Each row is a point on a tangle of strands that fork, close into loops and nearly touch. The rows are in no order.
(in the rows, 128 means zero)
Two points are linked if the straight distance between their rows is under 153. Some points are linked to none.
z991: [156 134 101 119 113 128  98 117 143 160 143 149 137  74 128 125 144 111
 122 136 132 142 113 104 112 160  94 134  91 122 121 103 171 103 134 129
 101 159 156 127 165 154 180 116 104 133 122 132  98 148 151 120 108 136
 140 174  84 145 127 111 106 122 170]
z265: [166  79 123 118  86  90 132 116 165 103 174  59 126 127  83 157 104 128
 146 170 120 128  54  95 131 147 206 141 124 164  44  75 111 164  98 120
 112  99  59 147 171 135 131 157 135  84 143 102 143 167 118  85 130 143
 142 124 204  82  74  69 116 122 140]
z464: [140 146 138 100  89 129 115 121 118 170 167 153 106 129 157 129 109 115
  68 107 172 151 167 145 129 152  72 129 109 134 163 156 161 117 140 118
 119 116 183  90 123 140 129 126  62 109 178 134 114 148 136 133 112 117
 152 124 124 131 127 134  58 113 122]
z840: [ 73 170 129 149 162 185 140 142  49 187  97  94 115 109 147  95 144 173
 116  67  87 103 179 136 161 155 187 156  71  81 138 134 161 129 103 129
 136 127 150 119 105  90 110 119 123 129 129 174  84 133 127 123 143 132
 142 157 114 180 132 146 145 119  96]
z432: [173 126 103 118  69 115  93  86 114 108 165 136 106 114 151 178 127  93
 110 153 130 134  70 136 102 176 153 108 110 181 110 126 141 134 153 118
 106 121 159 110 176 149 177 166 102 105 101 152 152 143 128 107 160 147
 131 128 162 108  97 108  94 140 172]
z190: [173 163 162 103 107 138 132 164 142 108 108 168 138 124 174 137  80 113
  53 132 162 143 165 162 119  72  67 125 130 143 167 187 138 129 140 117
 141 141 158  90  92 114 110 148 101  91 139  86 148 159 105 200 135  94
 117  88 129 150 163 154  67 165 146]
z650: [163 171 143 151  65  94  91 107 147 171 173 135  57 123 165 140 118  65
  86 134 168 170 149 163 122 148 139 101 114 167 172 126 109 118 184  97
  84  77 194 104 128 116 155 162  36 115 155 124 129 155 131 111 125 100
 151  87 169 134 107 110 100 133 136]
z826: [ 95 125 160 101 175 124 147 142 167 120 143 145 113 205 124 103 125  98
 131 109 193 113 164 109 134 116  83 135 175 144 150 107 126 104 104 133
 104 121  99 125  65 154  86 100 130 136 177 103 119 100 120 136  85 106
 175 126 127  72 119 117 136 126  63]
z925: [ 87 127 126 151 143 128 106 118 132 107 101 100 142 102 105 114 135 152
 156 125  96 140 146 126 114 108 143 117 145  70 130 105 134 124 145 133
 138 134 129 153 121  80 142 139 134 157 104  91 126 126 115 100 137  91
  82 117 110 145 192 131 176 124 121]
z24: [164 165 130 143  75 154 107  95  86 127 117 133 101  63 156 128 153 131
 147 145  92 112  67  93 140 206 193 136  59 169  95 112 116  96 163 145
 129 168 149  90 194 140 160 111 138 107 101 163 144 167 144 118 149 162
 159 182 144 142  72 121 101 120 159]
z634: [177 188  93 124  88 157  93  94 106 147 165 189 101  53 185 121 125  84
 128 109 119 132 125 120 103 168 167 119  61 148 123 144 141  99 165 166
 110 157 174 122 163 150 172 160 102 111  68  95 130 130 167 140 169 148
 149 153  91 194 110 141 136 148 218]
z931: [111  91 163 113 151 105 160 116 199 157 152 127 109 240 106 114 130  79
 188 150 182 137 123  81 126 127 160 163 180 165 132  87  88 138 124 101
  79  86  73 143 108 177 104 128 141 149 172 135 136 114 137 109 108 131
 153 125 158  24  95 142 181 126  95]
z897: [ 98 157 127 105 180 130 144 154 108 120 117 157 123 148 102 109 117 125
  89  85 124 124 162 136 167  89  65 127 150 107 147 154 147 125  92 161
 160 143 138 109  78 127  91  88 148 130 158 105 106  95 132 139  83 119
 139 122 115 136 135 129 101 123  70]
z768: [107 101 164 138 158 106 130 103 216 103 125 126 144 147  99 104 143 138
 179 150 158 141 152  91 112  86 119 130 179 108 142  67 115 120 138 119
  97 115 111 147 114 135 119 121 139 150 108  84 127 134 106  97  97  75
 133 114 123  85 172 110 198 111  90]
z20: [111 102 157 109 158 110 136 125 175 152 154 149 114 222 126 123 135  90
 147 135 196 133 146 103 134 140 110 148 167 156 150  92 115 112 110 107
  96 102  97 122  94 159 105 115 123 149 188 140 114 118 137 121 100 127
 170 127 143  53 113 116 148 121  86]
z430: [126 160 178 161 127 129 107 145 180  75 110 126 112 113 122 117 116 134
 137 114 175 136 150 129 115  64 121 112 185 104 145 127 109 119 180 122
 122 132 133 107  76  92  99 173 115 121 103  58 160 157  82 142 120  63
 108  69 123 125 210 140 180 156  78]
z364: [ 93 135 122 157 160 168 144 141  51 174  82 102 133  95 136  88 168 182
 137  99  75 106 143 131 154 154 171 155  69  90 117 112 142 125  91 132
 130 143 124 122 130 124 135  93 144 135 124 185  85 133 120 134 137 154
 135 179  93 183 108 141 140 105 104]
z340: [108 165 112 138 160 149 130 163 117  97  61 123 170  83 119 107 116 136
  94  87  98 122 160 139 170  51 106 106 138  69 130 188 138 132 120 150
 153 163 150 133  93  70 114 117 126 127  91  86 120 131 118 164 129 106
  96 104  97 206 181 145 113 169 126]
z87: [113 143 149 120 122 165 125 127  40 161 134 147 121 177 170 164 128 136
 100  93 135  89 160 157 160 158 123 139 107 131 136 151 129 139 112  96
 169 111 145  90 102 121 101 145 127 142 159 189 116 102 130 159 143 151
 135 109 146 117 133 158 102 127 138]
z258: [ 72 111 122 145 182 152 144 142  80 124 113 103 127 181 107 128 133 156
 147 123  88 110 149 145 155 129 124 124 158 109 145 141 112 148 106 130
 163 145  91 155  88 106 119 134 186 162 146 124 133  87 115 129 129 145
  92 105 129 127 141 148 179 132 100]
z360: [139  64 113  98 127 125 135 115 163  96 152 140 158 153 112 169 132 138
 147 176 135 134  78 143  97 113 104 134 176 125 122 174 132 162 129 117
 116 118  97 154 141 141 149 147 155 125 104 113 150 101 119 109 140 148
  98 116 159  89 146 137 131 135 150]
z794: [153 141  91 128 102 130  92 101 115 100 138 140 132  67 149 132 130 118
 149 141 102 138 110 118  85 149 177 112 105 121  97 113 143 106 164 158
 126 139 152 136 163 120 188 157 111 123  67 102 147 119 140 103 161 139
 102 145 125 161 137 134 138 146 188]
z110: [131 158 139 142  82 101 113 123 105 109 109  70  91  77 125 104 135 147
 151 153  71 119  91  71 130 170 225 145  74 156  68  54  85 106 133 146
 140 157 122 137 205 110 142 109 132 120 131 154 138 196 146 106 126 139
 137 167 165 109  66  96 121  94 124]
z556: [ 95 145 113 139 177 156 169 170  74  94  73 132 157 158 107 131 130 151
  99  85  83  96 141 150 195  65  99  90 151 100 141 185  90 150  97 137
 177 168 112 155  61  87  98 110 192 143 111 113 134  88 109 156 121 139
  97  74 113 183 148 152 161 171 106]
z837: [158  91 131 110 107 102 131 133 166 175 129 144 139 141 104 150 141 113
 142 160 145 130  74  86 132 175  83 163 111 165 117 106 150 122  92  93
  95 142 123 123 172 180 149 100 127 141 150 175 101 173 165 117  91 152
 150 171  98  90 104  98 115 101 140]
z759: [179 113 108 118  93 123 108 123 160 163 136 146 134  89 116 152 148 106
 142 158 132 132  71  95 114 181  95 139  88 162 105 103 162 112 134 109
  97 167 143 121 191 180 177 105 128 129 120 163 115 169 158 121 114 153
 140 186  89 131  98 103 111 120 176]
z179: [150  93 132  99 112 156 149 128  94  81 127 168 190 153 164 194 127 130
 116 151 140  91  98 173 116 103  81 119 133 131 137 197 115 152 121 111
 151 121 134 125 131 140 113 142 163 127  90 176 148  90 130 172 161 165
 109 113 137 124 133 134  93 142 190]
z793: [ 73 140 156 168 201 122 151 147 152 163 148  90 106 200 102  84 120 109
 186 121 127 111 166  91 143 127 165 139 167 136 170  49 115 149 139 128
 134 136  54 146  66 141  89 133 198 185 194 132 143  93 140 116 131 102
 114 120 110  53 115 122 214 142  61]
z418: [110 118 172 143 140 116 117 119 204 111 148 135 115 169 117 112 149 119
 162 138 196 138 157 108 107  92 128 123 180 139 144  80 101 107 149 113
  91 108 123 125  89 126 102 127 116 134 140  96 127 130  93 114  93  79
 158 105 134  79 157 116 184 125  76]
z685: [118 163 140 113 157 129 117 144 156 107 108 152 132  83 113  83 108 121
  99 104 144 151 170 125 130  73  69 116 147  86 149 151 169 108 134 159
 137 152 156 107 104 105 112 112  85 111 120  63 127 141 120 142  98  93
 128 124 104 162 177 130  87 139 103]
z15: [172 159 161 100 105 153 144 152 100 109 110 162 164 133 184 160  83 124
  51 125 142 114 169 178 136  74  77 124 118 149 147 198 127 138 129  97
 152 142 164  92 101 117  99 139 121 111 128 132 123 130 114 215 149 103
 113  86 129 152 160 163  57 162 171]
z241: [100 105 133 130 185  99 146 145 129 181 114 118 127 176  94  89 138 132
 161 138 102 117 146  87 148 140 121 170 133 129 142  71 129 135  66 110
 142 129  67 151 109 162 122 100 173 172 179 151 109 140 166 121 106 136
 124 152 106  82 105 106 171 104  91]
z673: [169 100 117 119  74  81  98  94 132 130 172 113  85 153 134 189 122  77
 112 161 149 151  68 138 109 168 155 114 141 190 106 120 118 146 147 112
  86 100 147 101 169 148 161 169  93 101 136 155 150 156 117  96 139 138
 141 114 186  83  96  84  95 126 148]
z616: [137  73 132  89 133 139 161 137 131  84 132 159 166 176 138 185 126 120
 121 160 138 111  83 165 123  93  76 125 175 122 130 214 107 162 123 110
 137 126 101 143 121 143 118 149 176 131  97 129 149  88 122 143 139 154
  93 101 155 101 139 139 118 145 162]
z375: [135  64 131  94 165 114 167 123 205 118 123 162 168 149  89 149 152 105
 154 169 149 130  85 133 133 101  60 150 172 123 145 171 120 144  97 109
 101 121  77 172 139 168 133 104 157 147 108 103 112  95 144 124 100 153
 130 139 122 102 129 120 134 113 131]
z730: [ 78 171 152 109 193 123 140 164 123 133 139 134  90 178 114  90 103  97
 117  76 162 110 198 117 148 118  97 133 159 140 158 112 138 113 116 159
 138 139 111 105  57 147  70  91 134 133 197 111 119  81 135 134  92  93
 166 123 120  89 112 128 122 126  30]
z151: [103  85 114 140 174 107 164 156 112 169  92 104 135 153  88  95 153 161
 172 145  69 109 121 113 148 140 123 160 119 119 130  92 121 145  62 116
 152 141  66 173 134 161 134  88 183 168 147 154 109 131 148 133 111 151
 112 162  97 116  97 117 171  95 109]
z286: [151 119 146 122 100 108  93 109 188 137 168 162 111 135 141 135 137  96
 111 150 195 162 135 129  99 121 104 112 145 154 170 107 135  99 146 110
  85 104 165 118 121 130 153 133  65 121 149 112 129 159 119 116 109 107
 149 113 142 112 142 110 116 127 114]
z21: [ 93 133 129 156 135 115 110 122 118 135 173  76  82 177 109 149 118 145
 144 133 120 152 132 125 123 145 195 122 168 142  91  84 107 150 154 125
 155  94  96 117 107  92 109 167 149 133 176 140 143 108 106  99 121 117
 115  92 175  71 139 124 175 131 100]
z532: [182  87  81 105  88 113 112  97 165  87 176 121 146  94 106 170 111 106
 142 181 122 133  51 112  69 150 168 121 118 163  81 112 146 148 142 152
 108 128 102 145 185 154 181 156 128  89  82  99 165 124 120  82 164 145
 120 141 170 109 104  96 122 144 182]
z602: [141 102 121 134 102  99 116 113 128 120 136  95 110 132 107 152 136 148
 152 166 107 141  82  99 109 166 173 140 129 162  79  88 126 135 118 114
 134 123 102 137 177 136 154 137 132 121 135 147 135 156 141  95 124 145
 124 134 168  82 108 112 133 109 145]
z503: [104  87 116 143 121  95 150 125 129 126 131  44 126 134  77 103 121 193
 174 153  76 133  98  97 101 147 206 138 120 120  78  54 108 141  84 135
 161 123  55 166 162 109 122 131 167 122 147 119 161 157 117  94 130 116
 100 136 149  99 102 111 179  93 130]
z564: [116 132 146 119 135 115 110 124 167 129 150 153 119 142 130 114 133 122
 114 130 178 148 155 123 119 116  78 131 155 127 151 116 150 101 125 123
 110 119 148 113 105 125 125 116  94 132 158 105 107 139 121 123  93 105
 147 123 128 112 154 121 120 119  96]
z85: [165 135 120 123  85 110  83 102 149 133 170 161 103 115 154 155 132  86
 101 147 153 156 108 143  92 142 120 110 123 154 148 123 141 117 160 108
  95 123 172 119 155 142 188 164  75 122 119 122 138 153 125 113 135 125
 125 122 142 124 130 111 110 143 165]
z715: [139  56 111 119 133 146 174 140 123 101 116 139 180 133 111 177 156 139
 165 166 117 103  69 164 123 137  90 128 136 117 112 179 123 164 112 123
 131 119  78 165 161 158 126 115 183 123  89 164 130  74 142 135 143 186
 118 150 125 126 101 133 117 111 169]
z275: [ 96 107 118 158 116 108 149 114 103 108  94  43 129 100 102  77 136 201
 162 131  61 135 111 110  97 171 234 127  95  98  78  54 110 112 101 156
 158 128  79 158 157  93 124 113 156 121 129 121 157 157 100  96 150 115
  90 154 134 150 106 127 176  94 120]
z139: [173 145 124  98  87 135 110 131 140 125 154 183 139 105 181 145  98  95
  60 131 165 142 153 151 100  99  75 118 106 142 173 177 148 116 150 111
 126 140 178 109 127 135 145 154  77 110 123  98 146 156 119 179 149 119
 115 118 112 151 145 145  70 162 172]
z705: [176 154 124  90  53 134 134 102 115 186 184 158 110 107 184 142  92  88
  46  94 164 142 151 158 118 151  80 108  69 150 173 171 155 123 154 107
 117 119 203  88 152 160 131 139  54  87 157 133 141 154 143 148 144 120
 151 137 106 153 110 140  44 130 165]
z296: [122  68 103 151 158 112 186 173 101 158  74  88 137 144  78  84 163 182
 183 144  62  90  99 138 144 142 137 155 102 118 116 113  94 150  58 121
 152 153  49 189 153 182 125  74 195 149 118 178 130 129 134 150 126 177
 125 179  83 146  60 133 167  91 122]
z9: [113  77 103 155 177 128 195 158  74 148  68 105 146 145  87  89 174 178
 162 122  66  93 112 173 167 133 135 114 104  97 125 129  92 152  75 141
 156 147  69 185 125 167 127  61 203 139  99 185 113  81 112 150 141 196
 133 157  84 190  62 144 172 115 106]
z696: [113 169 165 119 159 116 140 161 158  70  86 148 109 126 107  82 109 123
 104  98 165 141 162 122 132  79  56 112 179 121 141 149 148 110 111 174
 137 153 135  95  82 121  81  93 106  81 123  60 161 133 106 150  79  75
 157 105 114 149 152 135  99 131  70]
z314: [104 153 138 149 113 110 129 125  89 129  93  64 104  80 116  88 148 169
 159 129  58 133 112  96 113 170 229 145  77 117  81  51 110 110 121 137
 145 140 114 144 180 100 142 113 136 132 132 156 132 179 136  96 135 122
 109 166 136 134 101 116 160  91 120]
z78: [ 93  95 102 160 173 160 173 135  59 117  62 109 163 130 121 103 162 190
 143 111  73 102 124 165 163 129 140 109 106  83 129 152  98 144  97 147
 157 135 108 155 118 133 127  85 178 135  92 182 128  81  91 146 154 189
 118 141  99 204 100 153 165 130 116]
z203: [159 142  84 134  92 137  91  95 111  70 157 136 143  86 169 147  90 128
 112 136 102 129 109 125  79 132 193 104 114 140  98 130 140 117 166 164
 134 111 154 130 153 106 170 174 113 101  70  94 173 105 122 114 185 130
 102 112 164 150 137 138 116 160 190]
z802: [140  85 123 132  91  99 147 131 143 115 155  43 124 137  84 123 119 168
 152 163 100 112  74  87 125 151 229 148 102 151  50  56  94 147  74 125
 157 113  39 172 168 114 101 134 153  95 158 109 156 175 124 102 128 143
 130 131 185  92  63  91 142 105 125]
z912: [ 96 107  90 143 129 153 125 137 120  56  88  87 180  97 136 134 104 183
 146 119  85 118 135 128 115  94 158  92 162  76 108 167 111 126 152 165
 150 144 124 160 121  56 135 148 156 124  72  90 184  96  91 125 174 110
  64  95 130 177 179 162 159 161 146]
z895: [105 106  88 169 157 168 165 136  81  85  51 118 198  98 141 104 150 187
 133 113  86 112 131 158 153 102 136  93 118  75 128 178  91 136 125 168
 152 131 133 154 123 109 126  88 171 129  66 166 140  79  92 156 172 180
 110 132 104 227 117 163 145 154 138]
z443: [103 145 142 136 137 151 107 140 106 111 123 135 122 140 145 140 123 153
 106 112 128 123 158 146 137 111 104 131 146 117 139 153 134 132 135 109
 146 120 150 121  98  96 122 152 125 147 138 118 110 126 115 145 124 115
 106  97 137 130 170 152 130 140 121]
z743: [103 166 122 126 189 143 159 166  96 105  90 145 143 150  92 111 127 132
  86  71 101 110 144 137 190  66  83 101 157 101 144 168 122 138  90 154
 174 162 119 130  54  99  92  98 175 135 135  90 121  99 122 149  91 119
 117  96 105 168 150 139 136 155  83]
z533: [169  85 110 119  83  99 119 100 138  94 163  88 128 116 102 168 116 125
 142 175 113 131  48 103 104 168 185 125 120 169  60  92 128 145 120 129
 116 118  94 134 185 141 163 148 131  89 116 122 149 150 122  90 145 146
 134 139 187  96  88  91 107 126 159]
z183: [150 129 147 102 115 150 144 142  90  95 119 171 169 165 174 180 113 127
  82 128 141  98 134 173 139  90  72 122 134 129 149 195 114 144 120 105
 156 130 146 108 102 135 104 144 146 130 115 158 128 108 119 187 143 138
 108  92 131 132 149 145  81 151 171]
z476: [ 60 135 136 165 203 147 152 147  97 155 133  81 107 195 101 101 122 135
 166 116  91 107 156 130 149 138 162 123 167 125 165  93 108 154 128 137
 157 158  69 158  73 112 104 142 203 182 178 116 146  86 121 118 137 123
  85 112 119  92 131 140 208 137  70]
z731: [122 111 117 146 119 128 119 122  95 126 107 105 130 115 125 130 163 172
 162 155  89 122  94 110 114 173 156 142 105 130  96  97 140 126 109 117
 139 139 111 138 168 130 155 115 143 136 117 162 123 142 130 114 132 154
 117 160 135 118 115 135 141 107 145]
z189: [ 97 141 150 159 145 109 109 120 161 147 159 117  85 184 114 127 139 125
 157 131 159 148 154 117 124 122 162 131 177 148 130  75  96 128 160 114
 125  99 108 112  85 118  99 154 136 154 176 134 126 115 114 106 107  95
 139  94 152  59 152 122 195 128  77]
z6: [120 109 149 141 129  79 130 113 192 173 161 121  80 223 114 137 144  73
 175 155 183 157 121  93 123 132 185 147 181 181 118  62  71 136 142 108
  78  69 102 109 104 158  92 140 115 133 186 172 144 129 130  99 110 121
 168 108 178  26  90 111 172 133  96]
z656: [174 105 137 124  76  52 112 105 153 156 144  98  62 165 113 175 127  73
 135 169 149 159  74 101 137 167 162 138 145 203  94  87  89 146 134 103
  76 109 138 106 174 153 143 153 104 115 155 178 138 185 141  88 123 145
 149 123 183  61  76  71 104 116 122]
z761: [107 148  98 130 156 155 123 145 102 121  96 135 163  84 122 106 133 140
 109  96  99 126 152 141 152  82  91 119 118  68 132 161 155 127 115 153
 140 144 159 134 118 102 134  98 123 134  99 110  97 111 122 152 121 131
 120 139  85 191 158 134 102 146 139]
z366: [108 178 144 131 128 150 104 142  98 166 142 125  98 134 153 124 119 144
  91  87 134 134 183 147 141 135 125 135 103 116 144 139 156 132 138 107
 147 105 171 103 102  94 116 148  91 141 161 138  88 135 138 129 117 106
 137 110 136 138 153 151 113 128 112]
z852: [180 158 140  90  55 151 134 104  83 166 166 159 145 120 202 163  99 107
  60  95 165 110 145 165 132 141  85 122  71 153 166 176 146 129 138  93
 136 113 196  77 141 157 108 147  77 102 139 178 130 140 135 175 163 127
 144 123 100 146 118 144  41 135 183]
z334: [158 162 133 135  65 102  92  98 103 161 163 127  62 140 171 165 129  91
  82 120 150 147 130 169 136 170 146 110 111 176 142 135 117 131 170  83
 107  83 182  91 134 120 145 172  63 120 155 171 128 150 137 121 138 117
 146  95 168 118 103 118  87 127 146]
z298: [176 180 103 141  89 163  97  91  99 129 141 169 103  47 170 119 137  97
 150 133  97 128  84 100 125 200 200 126  62 163 105 124 121  89 171 177
 117 165 164 100 180 152 173 140 131 109  71 116 145 142 157 120 167 164
 160 171 120 176  87 123 127 134 194]
z700: [131 164 107 136 119 158  97 112 108 134 119 146 133  58 151 102 140 127
 143 114 105 133 144 121 108 134 170 124  95  79 117 124 154  99 154 152
 120 140 171 143 151 100 171 147  95 142  73  97 113 125 150 124 152 125
 117 148  95 184 160 143 134 144 186]
z392: [ 78 150 123 152 170 185 143 148  43 139  86 113 148 125 141 113 138 173
 106  76  80  96 167 148 166 114 141 134  99  84 140 163 138 136  96 138
 154 132 151 130  97  89 104 115 141 136 115 155  93 104 111 150 142 142
 119 129 112 189 144 161 146 137 109]
z638: [133 149 157 141 137 143 111 153 146  82 108 134 124 146 138 137 108 146
 114 121 151 129 146 139 134  73  97 122 182 125 144 166 110 132 148 116
 144 135 130 114  78  90 115 167 135 138 121  77 148 141  95 153 123  94
  97  75 140 127 190 149 151 165 104]
z119: [140  88 130 101 142 110 132 124 159 147 142 157 147 159 119 146 142 116
 127 152 159 133 103 119 132 148  63 148 146 137 143 126 150 118  93 108
  99 123 116 132 135 173 138 107 128 147 152 145  98 136 148 122  95 152
 149 150 113  91 126 102 114 104 118]
z501: [131 137 113 127 123 135 113 134  98 182 127 128 133  86 123 118 144 142
 120 114 123 131 131 102 141 163 102 154  83 115 114 107 174 111 106 123
 116 145 145 113 150 146 155  95 119 134 142 163  81 144 146 120 106 138
 144 178  90 134 119 116  93 102 139]
z778: [124  97 130 126 153 100 114 105 212 110 112 140 164  99  90 103 144 126
 163 157 137 141 145 101 111  90  92 131 161  89 144  85 142 108 129 131
 104 135 123 153 131 137 150 105 120 150  96  77 123 142 123 103  99  89
 118 137 102 121 176 100 153 124 119]
z622: [141  39 122 100 155 108 191 129 199 130 126 130 171 129  70 155 144 125
 183 179 119 126  58 132 125 120  91 158 171 129 118 185 108 169 101 110
 107 110  38 185 174 176 132 115 170 144 100 109 122  81 151 113 123 156
 105 144 133  96 110 147 142  92 157]
z22: [ 96 130 133 154 131 119 105 110 123 117 146  93 114 140 113 139 130 157
 149 136 112 149 132 128 110 129 165 122 156 113 109  97 126 134 146 123
 147 113 119 134 127  88 138 159 141 145 133 118 134 123 112  92 125 107
 100 100 148 107 165 130 176 121 115]
z356: [145 153 154 138  80 104 101 116 183 153 180 157  85 117 152 114 119  87
  97 132 199 167 162 134 101 129 112 102 125 154 183 103 126  83 169 120
  86  94 186 104 114 113 138 131  31  96 175  97 131 162 121 111 109  82
 170 107 140 137 127 119  97 128 108]
z900: [174 184 122 107  90 163 116 121 120 141 139 167 127  85 192 117  82 114
  72 108 135 132 179 145 113  96 127 124  78 121 153 181 152 120 164 118
 131 135 197 121 133 112 134 163  69 109 106  93 121 144 145 182 167 116
 126 119 110 173 147 170  74 169 196]
z458: [101 146 127 150 131 144 125 130  61 161  95  98 103 106 141  99 169 178
 147 121  83 114 128 112 135 176 199 154  73 126 102  85 134 116 109 117
 146 144 116 122 154 110 138 114 143 136 136 180 107 157 136 118 137 147
 131 163 131 137 105 140 148 100 111]
z289: [176 185 108 120  89 147  92 103 116 122 149 183 112  80 194 126  96  92
  99 116 123 133 154 138  96 121 171 110  81 142 142 160 133 107 173 137
 128 131 188 129 152 127 161 181  82 116  73  88 137 126 152 151 182 127
 121 120 118 175 143 160 117 165 215]
z827: [105 177 184 156 140 131 112 148 174  99 103 123 110 104 111  94 115 129
 125  85 166 135 176 121 133  86 121 108 156  89 146 116 131 109 174 127
 137 128 144 106  67  76  77 157  99 123 130  60 122 152 106 135 109  54
 124  93 103 146 207 130 158 133  72]
z930: [ 77 186 168 155 167 131 112 150 147 134 124 107 101 120 105  86 117 134
 125  74 150 134 197 125 135 107 128 121 144 107 152 110 139 116 159 134
 136 125 135 111  61  86  61 145 114 139 166  93  95 133 127 119 103  63
 140 104 100 133 188 127 167 119  47]
z335: [162  70 103 128 125 151 176 159 137 107 107 151 206 110 109 174 161 114
 171 149 137 100  66 180 137 127  63 119 107 120 115 172 127 180 128 138
 129 128  89 163 174 167 133  81 186 141  65 182 117  81 153 157 138 197
 137 170  90 171  85 112 106 115 173]
z586: [ 83 174 146 120 162 125 122 158 125 168 144 125  83 153 126  93 103 118
 100  76 169 136 210 129 141 134 108 146 135 130 154 123 154 113 136 143
 138 114 143  84  68 121  73 114 104 127 208 128 102 112 139 121 100  92
 171 117 128 108 139 140 115 108  48]
z910: [137  83 135  85 167 109 162 127 200 120 134 168 166 145  98 129 143  96
 126 151 166 139 102 117 130 112  37 143 160 130 144 145 145 119  85 138
  92 122 109 150 130 176 118  72 138 129 127 115 106 110 143 135  75 149
 155 159 105 102 119  95 104  99 115]
z397: [136 143 104 129 121 168  98 121  98 124 122 150 152  82 163 129 137 137
 115 116 115 127 142 133 120 120 116 125  98  96 126 152 158 115 138 132
 131 137 167 130 143 112 158 133 111 134  88 122 112 123 131 150 147 140
 118 142 104 174 151 151 105 148 176]
z968: [114 148 147 105 126 110 113 132 137 164 157 145  97 152 141 110 115 115
  89  97 184 151 181 128 127 144  84 137 132 137 160 123 155 102 126 130
 121 110 159  87 101 133 110 111  78 116 196 127 105 135 134 121  90 104
 165 126 133 108 125 126  88 102  76]
z885: [ 86 174 154 104 184 115 149 158 131  96 109 146  89 149 103  78 109 121
 110  83 153 126 187 121 144  87  73 121 172 131 146 139 145 115 110 177
 139 149 133  94  71 136  72  81 122 105 160  84 135 103 118 132  77  86
 165 122 117 117 135 134 112 116  40]
z825: [159  95 107 114 118 149 144 139 123 127 135 161 192 109 120 175 145 106
 130 135 148 108  81 161 142 132  44 121 103 115 122 155 157 148 117 130
 120 137 129 132 160 180 137  89 158 131  92 182 102 105 146 161 118 188
 143 170  75 150 103 101  86 112 168]
z937: [175 151 137 107  46 128 108  89  80 148 160 154 111 147 205 179 113 103
  78 112 157 116 128 174 130 161 122 109  86 178 154 159 128 137 150  78
 131  91 192  79 145 138 124 165  78 117 140 185 140 146 134 156 163 129
 147 103 139 126 115 142  69 134 179]
z34: [103 138 101 146 153 154 117 151 121  79  58 113 183  80 131 121 123 142
 129 111  86 118 148 131 144  61 125 100 152  61 122 180 124 122 141 147
 152 164 145 153 110  68 135 134 138 136  66  95 149 114 112 153 157 111
  72 100  96 202 187 150 142 175 148]
z368: [131 122  81 134 114 146 101 114 123  66 118 128 175  78 159 130  89 151
 133 135  89 123 129 121  87 103 182  98 130  93 102 149 130 111 160 178
 140 131 142 147 136  78 150 160 128 112  57  83 182  92 111 124 189 118
  74 108 137 175 167 156 142 170 177]
z579: [155 105 143 138  98  70 109 105 164 165 164 122  65 201 123 165 136  68
 145 160 173 168  95 126 129 154 170 135 177 190 117  90  80 131 146 106
  72  73 132  95 126 141 119 155  91 122 176 177 136 153 122  94 112 129
 162 101 192  53  91  90 135 121 106]
z7: [168  52 101  88 100 111 135  97 185 104 178 128 149 136  95 174 113 114
 146 183 141 147  41 123  82 129 142 136 160 159  97 145 139 170 131 116
  90 108  92 146 175 163 161 152 127  97 108 114 157 121 120  84 146 140
 114 125 179  79 131 125 131 127 154]
z960: [120 105 101 133 148 118 107 118 159 119 105 120 162  86 102 109 151 140
 159 148 103 139 135 121 111 100 106 124 147  74 129 105 143 120 134 138
 127 145 125 160 144 113 168 120 132 158  88  94 119 126 126 109 130 115
  99 141  92 153 176 118 149 130 142]
z736: [ 88 115 141 150 182  96 143 140 140 182 130 105  99 197 103  97 132 130
 176 143 111 124 149  84 131 140 171 166 147 146 138  55 112 147  98 112
 147 123  61 145 108 146 114 126 184 176 194 153 137 136 162 113 119 125
 113 132 132  49 104 117 194 118  91]
z327: [153 185 147 140  76 127 109 100  88 115 116  96  70  58 156 113 132 115
 141 148  83 111  83  79 163 196 225 140  62 172  81  88  93  93 171 154
 125 164 154 115 207 119 144 116 122 106 119 149 132 181 150 109 142 150
 165 174 172 130  55  98  97 103 133]
z324: [148  29 109 111 138 129 202 147 167 111 124 122 186 115  80 172 140 135
 183 174 115 112  50 160 124 128  95 131 147 126 102 203 105 182 114 128
 126 116  39 189 187 165 126 113 181 126  77 136 135  58 150 121 146 176
 103 162 128 127  85 148 127 100 175]
z889: [ 79 202 152 155 148 144 106 152 123 167 135 101  85 123 129 109 108 145
 106  73 132 133 195 148 137 126 157 132 111 104 146 133 143 131 170 112
 154 100 161 115  80  66  78 159  98 149 172 117  85 140 142 115 119  82
 135 103 125 133 181 144 152 124  76]
z29: [134 122 124 103 150 123 124 132 163 108 126 165 151 113 116 117 131 114
 101 130 159 144 141 138 129  94  40 128 153 106 147 153 161 113 113 148
 120 142 146 122 114 139 129  95 109 119 125  91 121 126 125 147  93 127
 133 133 113 142 152 109  88 130 107]
z390: [107 132 121 158 152 185 158 141  54  93  66 131 190 128 155 132 130 184
 116  97  88  94 151 156 164  91 132 114 120 102 136 189  93 133 111 144
 160 134 153 135  98 101 103 115 164 134  87 172 124  84 104 175 164 157
 105 107 124 201 139 167 128 157 141]
z940: [134 153 116 107 112 133 122 120 100 193 157 136 114  97 134 120 118 124
  86  92 145 145 154 125 133 159  77 145  94 118 130 141 181 113 114 137
 115 140 176  93 149 156 139 101  87 114 162 156  90 140 147 118  98 125
 156 167 101 133 117 126  62  96 124]

A piece is two or more points that can be reached from each other along the links. Count, over all rows, the pieces, the separate loops (a circle has one, a figure eight two, a Y none), the forks (points with three links) and the tips (points with one).
pieces -> 5
loops -> 8
forks -> 9
tips -> 3

A fork is a point with three links, a tip a point with one. Leave the first point through the second and follow the links. Name the first fork or tip that comes.
z532, z7 -> z314
z335, z715 -> z464
z364, z840 -> z258
z432, z673 -> z730
z151, z296 -> z458
